Each row is a point on a landscape with many valleys, with its height.
From any point a ball takes the steepest step (drop divided by distance) to one of its 2 nearest points. It stops when none of these is lower. Distance is the straight distance between rows; heights are no part of it.
Q_294 h=59.5: [7,-10,13,4,-21,-1,-25,-10,-20,-10,10,-6,-2,-10,1,-1,7,8,-16,6,-1,15,-1,-2,-13,-15,-7,7,0,1,-20,7,6,8,-14,-4,-11,1,-16,16,-5,26,-14,4,-2,8,-17]
Q_823 h=36.3: [-2,10,7,10,-4,-2,4,8,9,-16,12,2,-3,-18,-6,-13,9,4,-6,19,18,-11,-24,-11,5,-14,-7,7,-2,7,10,9,3,-3,2,17,-17,-7,-6,-3,2,1,-3,7,6,-3,2]
Q_55 h=32.9: [4,-17,12,-5,-12,-13,-6,4,-19,-3,11,10,11,4,8,8,-23,5,4,9,-12,10,5,-7,1,-4,11,-12,0,-10,-4,10,9,-1,-8,-21,6,8,7,-19,-1,1,-12,10,12,14,6]
Q_78 h=36.8: [-12,-12,-7,-14,19,9,10,-11,3,6,-8,3,3,31,-8,10,26,-3,-7,-14,-2,-1,14,15,12,3,-4,3,11,7,4,9,4,7,16,14,3,11,-7,-3,7,-9,9,-4,-10,-9,15]
Q_237 h=59.6: [3,-8,-19,-19,-5,-6,9,5,-8,-5,-16,7,3,-2,10,22,-5,10,16,-2,-16,-5,4,4,4,-13,2,-6,-5,-6,-3,2,10,0,6,-15,11,16,-7,2,13,-1,3,0,-18,-8,3]
Q_94 h=46.6: [-7,-14,-3,5,-18,29,-9,16,-8,17,-10,-9,9,6,7,11,-9,19,10,-15,-8,-3,12,-12,-1,-8,23,-5,-11,-3,-3,-9,11,4,-7,-2,1,-8,-10,2,-5,2,-5,8,-2,10,13]
Q_953 h=37.6: [1,-9,-18,2,0,4,13,-5,-7,6,-13,-15,9,4,9,9,-23,11,19,-12,-14,0,11,12,-1,8,12,-17,-3,-1,8,-23,-13,-1,-10,-6,13,-5,5,4,-2,-29,-10,-9,-4,-4,14]
Q_995 h=60.7: [16,-12,28,6,-24,-6,-37,-17,-15,-13,5,-2,-8,-20,11,-8,-10,-7,-8,4,3,3,-7,-13,1,1,-6,15,-3,2,-20,8,14,-2,-15,2,-25,2,-11,8,2,14,0,11,-3,11,-4]
Q_53 h=49.0: [5,7,1,0,-3,-2,-16,-11,-6,0,2,3,-14,3,3,-3,-9,1,-11,15,16,9,3,-5,2,0,-8,-3,-1,-2,-14,-9,-9,-1,-18,0,2,6,-1,2,-2,17,-9,5,10,2,-16]
Q_590 h=39.8: [-1,7,-13,7,-5,-1,1,-1,-6,-2,1,9,-14,-16,4,16,10,3,14,3,-3,-20,-10,-1,-12,-14,-8,5,0,-5,10,3,8,-9,-2,-4,4,7,-5,8,9,29,-9,-4,-13,3,-23]
Q_413 h=41.2: [-10,3,-1,-5,8,6,28,7,0,1,9,-5,13,23,-9,9,-3,1,-7,14,-5,20,-1,9,6,-8,-3,-21,18,-1,2,8,-12,4,-3,-8,2,8,1,-12,-7,-13,-13,11,2,-5,8]
Q_778 h=33.6: [8,-1,-9,-9,-9,-7,5,-19,-4,7,-25,0,-6,10,11,-3,-37,4,24,-17,-16,1,8,15,13,24,2,-6,-4,3,9,-27,-13,-9,-4,3,9,-3,7,3,3,-34,13,-9,0,-5,23]
Q_306 h=20.8: [-5,5,-24,11,8,-4,-3,10,15,-7,7,9,-5,-22,12,11,9,17,17,-8,7,-5,14,-10,-10,-5,8,22,-11,-4,-2,-22,-2,-14,-5,-19,23,-16,17,3,-8,-2,3,-1,8,6,-13]
Q_728 h=23.6: [1,4,-12,11,3,-15,-2,-5,8,-20,10,7,-10,-36,9,6,9,10,17,0,3,-15,-7,-2,-10,-1,0,29,-3,2,6,-20,0,-10,2,-4,4,-12,6,5,-2,-10,6,0,-4,7,-11]
Q_642 h=24.0: [13,-15,-8,-30,-3,-36,-4,-2,6,-13,-6,8,6,14,-1,-12,-21,1,-7,-9,-7,15,9,0,13,2,-10,-4,-21,-1,-17,13,11,-15,2,-24,4,-5,1,-8,16,-3,14,1,-4,-20,11]
Q_730 h=31.6: [-8,15,-16,-10,8,-27,-3,-11,2,-25,2,16,-15,-2,-5,-4,16,0,-9,3,20,-26,-13,-2,7,-2,-26,19,0,13,-1,2,2,-10,9,22,-10,4,-4,-3,7,4,9,1,-3,-19,-6]
Q_62 h=48.1: [-2,-16,-3,0,-23,-5,-8,-1,-14,15,-15,3,4,3,16,10,-35,8,24,-14,-10,-23,8,-10,13,6,22,-12,-14,-8,12,-3,11,-22,-4,-10,6,2,-5,-9,14,1,6,-4,-8,5,23]
Q_540 h=39.9: [-6,-3,3,-5,5,13,1,1,1,10,-12,15,-4,7,7,22,7,-11,9,-10,-4,-15,8,-2,14,8,6,-3,2,-7,7,13,15,7,17,1,8,23,2,-1,14,9,12,-3,-9,5,6]
Q_59 h=45.9: [5,0,-1,-12,17,-18,8,-17,0,-17,21,-1,0,20,-7,11,10,10,-8,16,7,28,17,13,-13,-5,-14,-1,4,-2,-17,-8,-14,4,-14,-23,9,0,1,-6,-14,1,-21,12,6,1,-12]
Q_687 h=47.3: [-14,-5,3,4,-8,24,10,22,-10,11,-7,-3,8,12,-4,-9,12,-2,-17,-14,-18,-5,-5,6,-7,11,4,-12,11,0,2,12,10,22,17,17,-8,-12,-1,6,-12,-12,-7,6,7,5,10]
Q_634 h=54.2: [-2,-4,14,-5,-12,-13,2,20,-6,-17,0,10,7,-10,-3,-15,-7,-2,-8,2,-8,8,-20,-7,6,-9,0,-6,-3,4,-9,26,17,2,10,9,-18,-7,-11,-7,-2,-13,5,12,11,3,15]
Q_565 h=54.3: [7,3,-2,-10,-17,26,2,20,11,21,-34,-8,4,9,2,-4,-23,4,14,-10,-2,-9,-2,-13,19,-4,7,-21,-21,-2,5,8,3,-10,3,11,-7,-2,-10,5,9,4,16,-6,-10,-12,16]
Q_465 h=29.7: [-2,0,7,6,5,-1,-19,-11,-2,8,6,15,-11,-8,8,6,16,-12,-1,-9,8,-19,10,-7,-1,16,-1,18,7,-8,3,4,8,-4,7,-5,9,6,17,-1,5,25,8,-8,3,16,-10]
Q_683 h=52.2: [6,5,-5,-4,-14,22,-7,30,12,18,-20,-5,7,3,-4,-19,-11,-1,-7,-8,-3,-6,-5,-11,7,4,6,-16,-14,-3,2,15,9,2,7,8,-4,-17,7,3,2,4,12,0,11,-4,4]
Q_480 h=32.2: [7,9,15,12,17,-11,7,-6,11,-10,13,-13,-9,-32,-6,-5,23,-9,2,21,-3,12,-14,7,-17,-1,-9,21,13,4,10,13,18,-3,12,-8,8,-2,3,7,8,11,2,-3,-17,4,-23]
Q_755 h=28.5: [9,-5,-5,-1,5,4,-4,-23,12,17,-21,-7,-4,14,3,-6,-24,-4,20,-11,-4,21,23,16,10,32,8,-6,-2,-1,1,-33,-21,4,-6,-7,14,-6,14,10,2,-20,8,-11,0,-3,9]
Q_713 h=54.6: [-5,0,0,1,2,-12,-1,20,6,8,22,-2,15,4,-11,-18,-7,0,-21,1,13,12,-5,-10,-1,-19,1,-8,-14,1,0,14,-4,-18,-7,-12,-6,-19,7,-18,6,10,5,1,22,-4,4]
Q_550 h=54.0: [4,-3,-15,-22,12,0,-2,-15,8,-5,-3,-3,-7,31,-8,-3,16,15,-16,-7,15,15,17,7,10,-8,-14,4,-10,11,-27,-17,-15,1,-13,3,-2,-4,-11,3,-5,-6,-2,11,-3,-14,-1]
Q_355 h=57.2: [1,-1,-5,11,2,9,2,27,19,9,1,-19,12,-19,-6,-23,-3,8,-9,5,7,11,-12,-11,-8,-20,9,2,-14,5,-3,2,-4,-1,-8,-4,-5,-23,-7,8,-4,-5,5,-1,3,-1,0]
Q_748 h=34.8: [3,22,-15,10,16,-14,2,-1,31,-15,10,-8,-11,-24,-12,-18,18,1,-3,11,12,7,-1,5,-11,10,-21,24,5,5,-5,-19,-12,0,1,7,7,-15,9,12,-10,-8,6,-4,6,-2,-22]
Q_159 h=42.4: [-9,-18,-13,-5,-14,3,-17,-1,-22,-1,-5,7,-1,8,10,12,11,11,1,-21,-6,-27,9,-4,-7,-2,3,6,0,-5,-5,0,18,10,0,7,-11,-6,-4,4,-7,7,-14,7,-2,8,8]
Q_137 h=29.3: [12,-14,2,-13,-10,-17,-8,12,-3,-2,-2,6,7,3,8,-7,-29,11,7,-3,-11,13,10,-6,4,-1,3,-4,-16,-8,-11,6,12,-10,-1,-22,9,-2,3,-8,9,-3,7,7,7,-1,14]
Q_28 h=26.1: [4,-11,0,0,1,-13,-24,-19,-7,-10,3,17,-13,-3,9,2,8,-6,2,-20,7,-16,15,-4,1,27,0,29,-2,-5,-5,-10,13,-1,14,2,0,-5,8,-2,-2,1,13,2,1,11,4]
Q_302 h=27.6: [13,12,8,-5,5,-25,3,-15,5,-43,3,-2,-15,-29,-1,-4,3,8,5,18,-5,19,-3,1,-3,11,-18,19,3,7,-15,-13,-3,6,7,-4,8,0,-2,4,-7,-17,8,16,0,-9,-23]
Q_359 h=40.1: [-7,-1,5,20,-14,15,-12,-3,-20,-2,12,7,-7,-8,9,2,16,-7,-5,-9,8,-32,-15,-8,-9,-1,-2,10,11,1,11,10,11,5,3,16,-19,1,-4,4,-8,16,-12,3,-5,10,-2]
Q_821 h=35.7: [8,20,-15,0,1,-17,-5,0,7,-25,-12,3,-17,-19,-8,-20,12,2,-6,10,0,-5,-16,5,-13,6,-35,21,3,5,-15,-6,-5,8,7,14,-2,-9,0,14,-8,2,10,2,5,-11,-28]
Q_6 h=50.0: [1,8,-3,-4,-7,36,9,20,2,24,-28,-15,9,10,-5,-9,-1,-5,-15,-6,-6,-2,-4,2,2,6,2,-28,-1,-3,2,9,0,13,9,20,-5,-6,-2,10,-2,0,-4,-3,-3,-7,0]
Q_393 h=44.9: [-8,22,2,15,-10,17,-5,-5,-5,17,0,-7,-8,-2,3,-8,3,-16,-8,-2,17,-26,-24,-3,1,-3,-2,-11,1,3,17,-2,-18,-7,-11,24,-14,2,3,5,1,20,-10,-13,3,-8,-10]
Q_419 h=51.0: [13,4,21,-4,-4,-4,-2,4,7,-6,-9,-10,4,-10,-7,-28,-9,-4,-10,14,1,17,-19,1,5,-5,-3,-4,-5,10,-8,3,-8,9,-5,19,-18,-4,-17,10,-1,-17,4,5,-3,-3,3]
Q_241 h=36.0: [7,7,31,-3,5,-3,8,-1,15,6,-14,-5,14,-7,-2,-8,-7,-19,-1,4,0,-9,-28,0,11,-1,11,-5,0,3,21,14,3,-4,18,19,-18,11,-13,-10,12,-15,13,-1,-12,-5,25]
Q_57 h=28.0: [-15,2,-2,12,-1,6,9,15,-10,-16,19,23,-1,8,-1,4,6,11,4,6,2,-7,5,-6,2,14,-5,-2,16,-10,2,0,-3,15,6,11,-6,-4,17,-22,-19,-9,-9,22,31,11,3]
Q_421 h=52.6: [17,10,24,0,-11,-4,-9,9,6,-6,-11,4,4,-21,3,-21,-20,-8,2,14,-2,0,-23,-6,6,7,1,2,-9,3,-5,11,5,1,6,15,-11,-8,1,-3,-6,-16,19,7,5,8,9]
Q_945 h=52.5: [6,4,8,-11,2,-12,-6,2,8,3,4,3,0,14,-10,-18,-11,-14,-24,4,13,11,-6,-8,10,-3,-9,-16,-2,5,1,26,0,-12,2,5,-14,-1,-2,-14,7,12,12,-1,14,-10,2]
Q_943 h=67.2: [-13,-11,30,20,-3,18,5,4,-5,12,23,-3,12,-1,4,16,7,-2,7,2,4,-2,3,-7,-3,-5,24,3,7,-6,19,3,10,4,3,-7,-1,10,0,-10,0,4,-13,4,0,17,12]
Q_889 h=41.9: [-11,3,19,28,-12,15,-8,-2,-20,9,20,10,-2,-5,1,-4,10,-20,-2,-1,6,-22,-14,2,-12,17,7,4,21,-6,17,11,5,13,4,8,-5,-3,12,-2,-12,15,-13,-5,13,24,-2]
Q_238 h=26.7: [-5,-17,3,1,17,-3,13,-9,7,14,7,-19,13,11,-10,-4,16,-11,-18,-15,-12,9,4,23,-11,-3,12,-1,8,6,8,4,-2,5,3,-10,-2,-6,-8,8,8,-11,2,-18,-16,-7,12]
Q_85 h=43.0: [-15,15,-1,20,-4,19,10,-2,-5,9,8,5,-10,0,4,16,7,-4,13,5,9,-20,-10,-2,4,-4,4,-4,8,-3,20,-3,-11,-1,-1,16,-4,9,6,-4,1,9,-14,-4,0,-4,-1]
Q_400 h=36.1: [2,-8,8,-6,-10,-11,13,5,-13,-10,-2,10,12,-2,4,5,-18,4,14,12,-14,9,-11,-1,8,-5,7,-18,8,-3,8,8,4,2,7,-5,4,15,-1,-8,0,-14,-8,9,5,-5,11]
Q_376 h=63.5: [-3,-5,10,19,5,20,6,23,0,13,6,-9,13,-11,7,19,4,-2,21,4,-16,6,17,-3,-16,1,30,4,5,-9,9,8,10,11,0,-21,25,8,8,-1,5,11,0,0,-8,22,-12]
Q_162 h=40.7: [2,1,-17,1,4,0,9,-7,-4,14,-19,-17,2,-6,5,2,-8,-5,12,-10,-23,-7,-1,23,-8,8,5,-2,6,-1,7,-26,-15,3,-11,-3,14,0,9,26,2,-14,1,-17,-18,-1,-9]
Q_786 h=21.7: [2,-15,-3,-11,18,6,-1,-23,9,16,-11,-7,-2,29,-5,-8,-2,-6,-7,-13,-4,24,24,16,3,16,0,-4,4,3,-7,-21,-17,11,-6,-10,8,3,7,12,-2,-6,0,-11,-6,-5,3]
Q_711 h=60.9: [-1,-7,-8,-17,15,7,4,8,5,4,-14,-4,3,0,3,26,5,5,9,2,-7,4,22,1,-1,-16,11,3,-11,-6,-5,3,14,-4,0,-29,19,17,-4,4,10,17,6,4,-24,-3,-16]
Q_367 h=23.9: [7,-8,5,-12,13,-37,6,-24,8,-9,-6,-3,2,8,-12,-21,-3,-17,-19,-14,2,1,-13,20,12,10,-11,11,-8,18,5,-3,-10,-9,0,13,-14,-10,-9,3,6,-23,17,-8,-10,-20,16]
Q_347 h=64.7: [2,-4,29,13,14,18,-4,9,8,12,14,-12,1,-16,4,13,12,-13,9,7,5,17,14,-14,-9,-2,22,17,-1,-5,12,14,10,2,6,-20,19,16,1,-2,12,20,5,1,-7,17,-14]
Q_141 h=25.7: [-3,-8,-10,-3,-5,-16,-5,16,-9,-30,13,19,2,1,2,1,0,24,3,-1,2,-2,15,-13,-5,11,-7,9,2,-1,-14,1,6,7,11,4,-2,-15,13,-22,-16,-14,-3,24,30,16,9]
Q_107 h=55.7: [1,-14,-10,-9,-4,-18,-2,13,-7,-24,4,6,6,-4,-3,-10,18,10,-11,-4,-11,5,-6,0,-6,-11,-15,10,-2,9,-15,19,21,7,11,1,-9,-11,-12,2,-5,-11,1,10,1,-6,7]
Q_288 h=33.1: [-13,-5,-25,-10,17,-10,8,-16,5,5,2,3,-1,25,-8,4,19,-7,-18,-16,8,-15,3,14,10,-8,-8,-6,3,7,9,1,-6,-8,4,8,-7,0,-6,1,8,-1,3,-13,-15,-21,10]
Q_97 h=58.2: [-1,6,-19,-17,-1,5,12,7,3,-1,-20,0,2,10,4,14,-12,8,11,5,-2,6,-1,0,12,-15,-12,-17,-8,1,-10,-5,-7,-3,-10,5,5,17,-11,8,5,-5,2,1,-8,-18,4]
Q_223 h=66.0: [-3,-7,43,15,-3,13,-9,3,0,19,18,-9,10,-5,1,-1,-8,-17,0,10,13,13,-1,-20,-3,-1,24,4,-1,-3,14,15,10,1,7,-9,-2,17,2,-12,7,15,3,3,7,20,5]
Q_601 h=29.6: [12,-3,-1,5,0,-17,6,1,1,-17,6,-4,12,-30,3,-6,-11,10,6,0,-16,7,-10,14,-12,-1,2,13,0,4,-3,-15,-2,7,0,-6,-1,-17,0,9,-9,-36,5,-1,3,8,0]
Q_721 h=44.4: [-9,-6,-17,1,-20,24,-5,10,-15,-2,-12,5,-2,-1,12,15,4,23,12,-8,-7,-10,12,-10,-4,0,3,-1,3,-2,-10,-19,-1,16,-4,18,-2,-6,-6,11,-16,-8,-13,10,5,12,1]
Q_445 h=52.4: [-5,22,-15,-4,6,33,-4,19,18,20,-5,11,-9,12,0,9,13,10,-1,0,26,0,17,-17,13,-11,3,-4,-16,3,-6,-6,-6,-11,-2,6,6,-6,3,-5,-3,19,11,5,9,-2,-5]
Q_760 h=44.6: [-8,-12,-2,-3,-7,4,-7,7,-13,-5,0,12,0,13,1,-4,7,8,-8,-26,-9,-18,4,1,0,14,-1,3,4,0,-4,5,19,12,19,18,-8,-11,-5,-3,-10,-12,-2,8,8,11,21]
Q_358 h=36.5: [-9,-2,13,-3,16,17,3,-3,5,14,8,5,3,21,-5,13,27,-15,-11,-5,7,1,17,0,10,1,8,1,10,0,9,20,14,5,17,8,0,18,1,-8,9,9,12,-1,-5,4,3]
Q_933 h=42.5: [10,10,17,1,-7,10,-11,7,18,25,-19,1,7,5,1,-11,-28,-12,15,-4,-6,-5,0,-1,6,21,21,-10,-11,-1,12,4,7,-15,12,0,1,-6,12,-9,7,-3,25,-9,5,6,25]
Q_313 h=17.6: [-14,8,-18,14,5,3,-7,1,-1,-4,8,13,-10,-6,13,18,12,16,19,-9,15,-27,10,-16,0,-4,12,9,-6,-6,9,-26,-12,-14,-3,6,7,-13,11,-5,-9,-3,-10,3,11,7,-2]
Q_777 h=13.8: [-6,1,-10,7,-11,-11,-10,-21,-17,-10,10,16,-12,-3,15,15,1,3,7,-10,15,-35,-3,-6,-3,0,-2,14,3,-2,7,-13,-4,-15,-7,11,-6,-1,6,-8,-5,8,-14,-4,3,5,0]
Q_796 h=28.8: [1,12,-14,-5,16,-29,8,-11,11,-12,-4,2,-4,-1,-14,-17,17,-8,-14,-2,7,-13,-15,18,3,5,-18,10,-2,13,3,-1,-9,-6,9,19,-9,-8,-3,3,5,-13,11,-11,-8,-16,-1]
Q_469 h=43.8: [-8,3,6,-5,17,-2,20,-17,-11,-13,22,-5,9,31,-9,15,14,7,-4,19,10,27,13,14,3,-7,-3,-7,18,7,-8,-7,-21,7,-12,-4,-1,11,-4,-13,-18,-16,-25,16,-4,-3,3]
Q_543 h=50.2: [1,-13,-10,-1,-18,2,-6,4,-19,18,-10,-10,10,-1,10,5,-23,0,7,-11,-16,-15,-5,2,2,-11,16,-20,-9,-3,4,2,7,-10,-10,-17,5,1,-10,3,13,11,-3,-14,-10,-2,6]
Q_68 h=38.1: [1,10,-16,-2,-9,-5,-6,2,-2,3,3,4,-10,-3,-10,0,18,1,-17,-1,4,-14,-14,-1,-14,-23,-20,-3,1,2,-2,12,7,-9,-5,0,-9,-3,-6,8,5,30,-5,-6,-1,-9,-22]
Q_299 h=62.3: [-10,-11,-3,6,6,19,3,21,2,17,-6,-4,10,1,5,26,1,-3,19,-6,-13,-8,15,-8,-1,-17,28,-3,-8,-7,14,6,10,-1,5,-21,18,12,-6,-8,6,20,5,-4,-14,8,-1]
Q_153 h=43.6: [7,-11,16,-18,9,-1,-7,-5,-2,5,-11,10,-3,18,-2,19,-7,-24,-7,-5,-9,7,14,-3,16,12,3,-7,8,-4,1,36,22,-2,19,-11,4,31,3,-8,22,13,16,4,-8,-2,7]
Q_33 h=32.6: [1,-4,-8,9,11,-17,4,-2,14,-12,16,-8,0,-13,-6,-12,7,13,-7,3,5,13,6,5,-14,3,-7,16,-1,1,-12,-16,-11,6,-5,-9,7,-20,2,6,-8,-15,-1,-2,7,1,-8]
Q_753 h=38.2: [-4,0,13,8,-8,3,-12,-8,-9,-5,9,9,-9,-11,8,6,9,-2,-3,2,18,-20,-17,-18,9,-16,-3,8,-1,6,9,7,10,-10,5,16,-17,5,-14,-8,7,11,-1,8,-3,1,8]
Q_103 h=22.0: [4,-18,-18,-4,-4,-15,-11,-7,-13,-26,0,19,-6,-7,11,11,10,18,5,-14,-7,-20,20,-7,-10,14,-4,24,1,-7,-12,-10,10,7,15,-3,-1,-12,11,-10,-6,-11,-1,12,13,14,2]
Q_296 h=56.2: [2,9,-10,-21,5,6,4,-4,19,1,-21,-10,-7,16,-6,-2,-2,6,-6,-3,12,13,9,1,23,-13,-14,-4,-20,15,-17,-16,-18,-7,-10,14,-3,0,-19,12,5,-5,10,4,-10,-24,6]
Q_425 h=58.5: [7,-11,8,8,-11,4,-8,6,-4,1,5,-11,4,-16,1,-17,-4,4,-8,7,-7,21,-8,-5,-16,-12,2,0,-1,4,-16,-2,1,10,-14,-8,-4,-16,-7,13,-3,5,-6,0,8,9,-12]
Q_643 h=56.0: [4,4,7,7,13,-13,5,15,23,5,20,-19,8,-10,-14,-16,0,2,-16,14,11,27,-4,-6,-9,-19,4,3,-5,5,-3,10,-1,-9,-6,-19,-1,-13,3,-5,8,4,3,-2,7,-3,-9]
Q_888 h=70.5: [8,15,1,9,8,3,1,-9,-4,2,-15,13,-14,-9,7,8,10,-20,18,3,-15,-13,-9,16,-6,29,-6,5,18,-10,12,-7,-4,15,2,6,17,20,19,16,2,13,-1,-19,-5,13,-20]
Q_18 h=68.5: [-6,-18,20,14,1,16,3,-13,-15,7,9,3,5,2,8,15,14,-8,4,-7,-9,-6,3,10,-7,15,13,7,19,-5,13,-5,8,19,9,2,3,16,5,1,-2,-5,-7,-8,-4,19,10]
Q_960 h=69.6: [-2,-6,13,9,7,9,-2,-25,-8,10,-3,5,-6,1,1,5,23,-23,2,-11,-10,-9,3,19,-12,31,4,6,22,-13,7,-6,-1,27,5,1,8,18,9,19,-3,8,-3,-18,-9,16,-11]
Q_149 h=48.7: [-14,-8,-12,16,-15,15,-4,12,-12,16,10,-10,10,2,10,-1,-4,16,-1,-14,1,-14,8,-7,-15,-8,21,-5,-12,-7,2,-22,-5,-5,-15,-9,3,-27,2,-3,-11,0,-16,-2,12,11,6]
Q_331 h=49.9: [13,-2,19,-18,-3,-15,-18,-8,1,5,3,8,-4,22,-7,-15,-32,-14,-15,4,13,22,12,-15,18,16,-8,-14,-3,-2,-9,27,6,-12,0,-8,-4,8,8,-20,3,16,11,12,16,-5,11]
Q_520 h=58.4: [0,-8,-2,-3,18,-6,19,9,4,-15,13,-9,13,-2,-7,13,17,5,-4,12,-13,22,7,7,-8,-16,3,5,8,-3,-2,17,9,11,12,-17,12,4,-4,0,3,-9,1,9,-10,-2,-1]
Q_989 h=16.8: [5,-16,0,-18,6,-32,2,-10,1,-9,-4,4,7,18,-6,-20,-18,-2,-6,-16,-2,12,-2,9,9,4,-11,-3,-6,6,-2,-1,-3,-13,-5,-3,-1,-11,-2,-6,4,-19,9,-4,-3,-16,19]
Q_128 h=34.2: [9,19,16,5,6,-7,-1,-4,18,-17,7,-5,-9,-24,-11,-18,19,-11,-7,27,12,3,-24,-2,-4,-8,-12,15,0,10,6,19,5,0,12,7,-11,-3,-6,1,4,6,11,1,-7,-7,-14]
Q_202 h=24.6: [15,11,6,-1,2,-11,5,-2,15,-25,3,0,-5,-25,4,-6,-24,15,13,22,2,25,0,-6,6,10,-3,4,-9,4,-15,-17,-13,2,0,-2,8,-6,-1,-2,-7,-27,9,15,17,-3,-9]
Q_442 h=57.0: [2,-6,-12,-14,8,-5,7,0,4,-14,-8,1,3,1,-7,3,25,6,-9,2,-13,7,0,11,-2,-15,-17,7,9,3,-12,9,10,14,9,0,1,3,-13,12,4,-11,3,3,-13,-12,-5]
Q_736 h=42.8: [-1,5,-18,13,-3,7,15,8,-11,5,-1,-14,0,-14,4,9,0,7,15,2,-22,-3,-4,18,-23,-1,2,-9,6,-7,6,-16,-6,6,-17,-18,16,-2,2,16,0,7,-17,-19,-15,3,-20]
Q_298 h=36.2: [-7,1,-23,-5,5,-2,3,-9,-1,13,-2,-5,-7,9,-9,4,26,-7,-20,-13,-5,-21,-11,16,-10,-18,-14,-2,7,4,13,4,2,-12,-2,6,-5,0,-6,13,14,20,-3,-20,-16,-13,-13]
Q_201 h=20.4: [-4,-26,14,5,6,3,2,-16,-6,6,11,-17,16,14,-8,-6,15,5,-17,-9,-10,21,10,9,-17,-2,8,3,8,3,-10,-8,0,11,-12,-5,-6,-7,-13,11,-10,-10,-17,-6,-7,5,14]
Q_341 h=51.9: [-6,3,-30,-17,4,5,-1,2,0,7,-4,6,-6,30,-6,4,-2,20,-6,-13,5,3,19,0,1,-3,-13,-12,-11,-1,-19,-17,-18,-3,-12,-6,4,-12,7,0,-14,-4,-9,2,2,-9,6]
Q_346 h=60.1: [-1,-7,-1,-1,14,14,12,24,18,9,6,-19,17,4,-10,5,1,8,1,7,-8,26,19,-1,-6,-18,14,2,-12,-3,-11,8,5,4,-3,-25,13,-5,-2,-1,3,0,6,6,-6,3,-5]
Q_955 h=38.8: [-8,4,-10,-2,-14,-1,23,16,-11,-6,8,4,13,13,1,8,-19,2,6,17,-9,7,-12,3,7,-18,-5,-27,5,-9,2,11,-6,-3,-10,-18,-2,19,5,-16,-4,8,-16,12,6,-13,-5]
Q_607 h=20.7: [8,14,8,2,8,-2,10,-2,4,-4,-1,1,-2,-3,2,-10,-22,0,7,27,5,25,2,-1,9,17,-4,-12,10,-4,-11,-7,-16,8,-5,3,6,7,10,-8,-9,-14,-3,5,16,2,-5]
Q_155 h=41.3: [-5,14,-8,11,-6,20,17,7,-4,-1,-5,-3,-5,-25,9,14,3,-2,26,15,-3,-16,-21,-4,0,-16,5,-3,4,-7,23,-2,-2,0,-3,5,-2,14,-2,9,1,14,-8,-5,-18,-3,-16]
Q_455 h=31.8: [2,-4,17,3,6,-1,8,-13,7,7,-2,-14,12,-1,-8,-11,14,-14,-13,-9,-1,-7,-16,9,0,-10,4,2,3,10,12,6,2,-2,4,15,-16,-7,-16,4,12,-11,2,-14,-14,-8,14]
Q_472 h=26.5: [1,-6,-19,5,-5,-20,8,-6,-3,-11,5,-5,3,-20,7,5,-6,12,13,-5,-8,-12,-8,7,-13,-11,7,7,-4,0,5,-26,-10,-8,-10,-12,4,-11,0,8,-1,-20,-6,-12,-6,-1,-4]
Q_934 h=50.7: [-9,11,-4,5,1,22,-16,-2,-2,13,10,11,-13,10,4,13,9,6,-2,6,26,-7,11,-15,11,-3,5,3,-4,1,-8,-9,-5,-6,-10,7,-2,3,1,-7,-5,21,-7,6,13,10,-8]
Q_677 h=24.7: [-9,12,-3,5,-1,18,10,13,-1,2,-1,11,-7,5,0,-10,-8,2,6,15,0,5,-1,-8,6,28,-7,-9,15,-5,-5,1,-14,21,5,17,4,1,18,-9,-20,-14,-4,10,28,7,-6]
Q_11 h=30.0: [12,8,18,9,9,-3,7,-14,15,-29,7,-17,-15,-37,3,0,10,0,12,20,-6,24,-4,2,-8,9,-7,28,7,5,5,-9,6,6,6,-8,7,1,-2,4,-2,-7,2,10,-11,1,-28]
Q_853 h=45.5: [-2,-4,10,6,-14,1,0,16,-1,20,-9,-3,11,10,1,-1,-36,-1,18,-6,-18,-1,2,-9,11,9,20,-23,-5,-7,13,10,12,-12,4,-10,4,5,5,-17,11,-4,13,1,5,7,26]
Q_649 h=33.8: [-1,28,-18,-8,-5,-32,10,-8,-4,-26,-4,16,-17,-12,-11,-7,4,1,2,8,4,-17,-17,12,-2,6,-38,7,10,10,-5,-7,-13,-4,-1,18,-4,9,5,10,-3,3,-7,-7,2,-17,-14]
Q_150 h=32.8: [-9,-2,10,6,17,6,-10,-1,-1,16,25,15,-4,18,-1,20,28,-15,-11,-11,13,-11,20,-8,-5,4,7,11,6,-6,13,21,14,-10,14,-10,5,12,13,-14,7,30,4,-3,6,11,-10]
Q_234 h=52.3: [7,9,-7,-7,-14,12,-1,6,-2,20,-27,-16,6,-4,4,0,-28,-7,5,1,3,-17,-16,0,13,-12,7,-21,-15,-2,7,0,-10,-14,-13,4,0,10,-11,6,12,8,5,-16,-11,-11,3]
Q_951 h=46.9: [12,-3,15,-23,3,-13,-6,-4,-4,4,2,8,1,12,-7,7,-18,-20,-19,8,-1,19,6,-4,12,0,-3,-18,3,-5,-5,34,12,-14,4,-25,7,20,6,-13,16,23,12,4,-1,-5,-6]
Q_37 h=47.6: [3,15,8,-2,3,-7,3,-14,-5,-18,15,-1,-15,4,-10,0,8,10,-5,24,11,26,0,2,-7,-5,-22,3,10,4,-17,-11,-12,5,-15,-4,1,9,-7,1,-5,15,-17,8,7,-7,-21]
Q_47 h=12.9: [-7,-13,17,7,3,13,-1,-27,-1,15,5,-13,7,24,-6,-12,-1,-5,-11,-12,8,25,15,10,-1,19,6,-4,8,3,-7,-17,-16,16,-15,6,-2,2,-8,12,-14,-14,-13,-7,5,6,14]
Q_46 h=50.3: [-8,1,-28,1,-9,4,-4,5,-8,6,7,0,-3,10,6,2,-6,22,3,-12,3,-12,14,1,-11,2,-2,-7,-13,-8,-11,-24,-14,-9,-20,-9,13,-24,14,-3,-19,-1,-16,-4,16,0,-5]
Q_800 h=48.8: [6,18,1,-5,0,-1,-5,-1,11,3,-21,-6,-5,0,-7,-18,-15,-8,-7,10,13,-1,-14,-4,9,2,-11,-13,-11,7,-4,-4,-24,-3,-11,24,-13,1,1,3,-4,-5,0,-8,3,-10,4]
Q_862 h=46.7: [0,22,5,3,-12,4,-12,-4,-9,-1,-3,4,-13,3,-3,-16,-10,-16,-7,11,21,-13,-23,-5,7,3,-17,-8,8,4,4,5,-18,2,-7,34,-22,12,2,-1,-4,14,-7,-3,12,-4,-2]
Q_708 h=39.2: [4,11,17,7,4,15,5,12,12,21,-10,-3,6,-9,1,-2,-11,-22,13,5,2,-14,-16,-2,10,2,20,-11,-2,-2,23,9,0,-7,20,5,-7,5,5,-9,6,-2,10,-8,-7,3,10]

Where does a ball stop that starts at each point below?
Q_237: Q_159
Q_520: Q_288
Q_445: Q_989
Q_748: Q_777
Q_889: Q_607
Q_960: Q_159
Q_234: Q_47

Call two points neighbours if one is among the 2 nearest of the other. Go from one point of each pair to the other, from neighbour to neighbour, staying as low as possible. Name the highest point that can't be avoided.
Q_159 / Q_777: Q_445
Q_989 / Q_777: Q_821
Q_607 / Q_103: Q_57
Q_47 / Q_777: Q_736
Q_358 / Q_288: Q_78
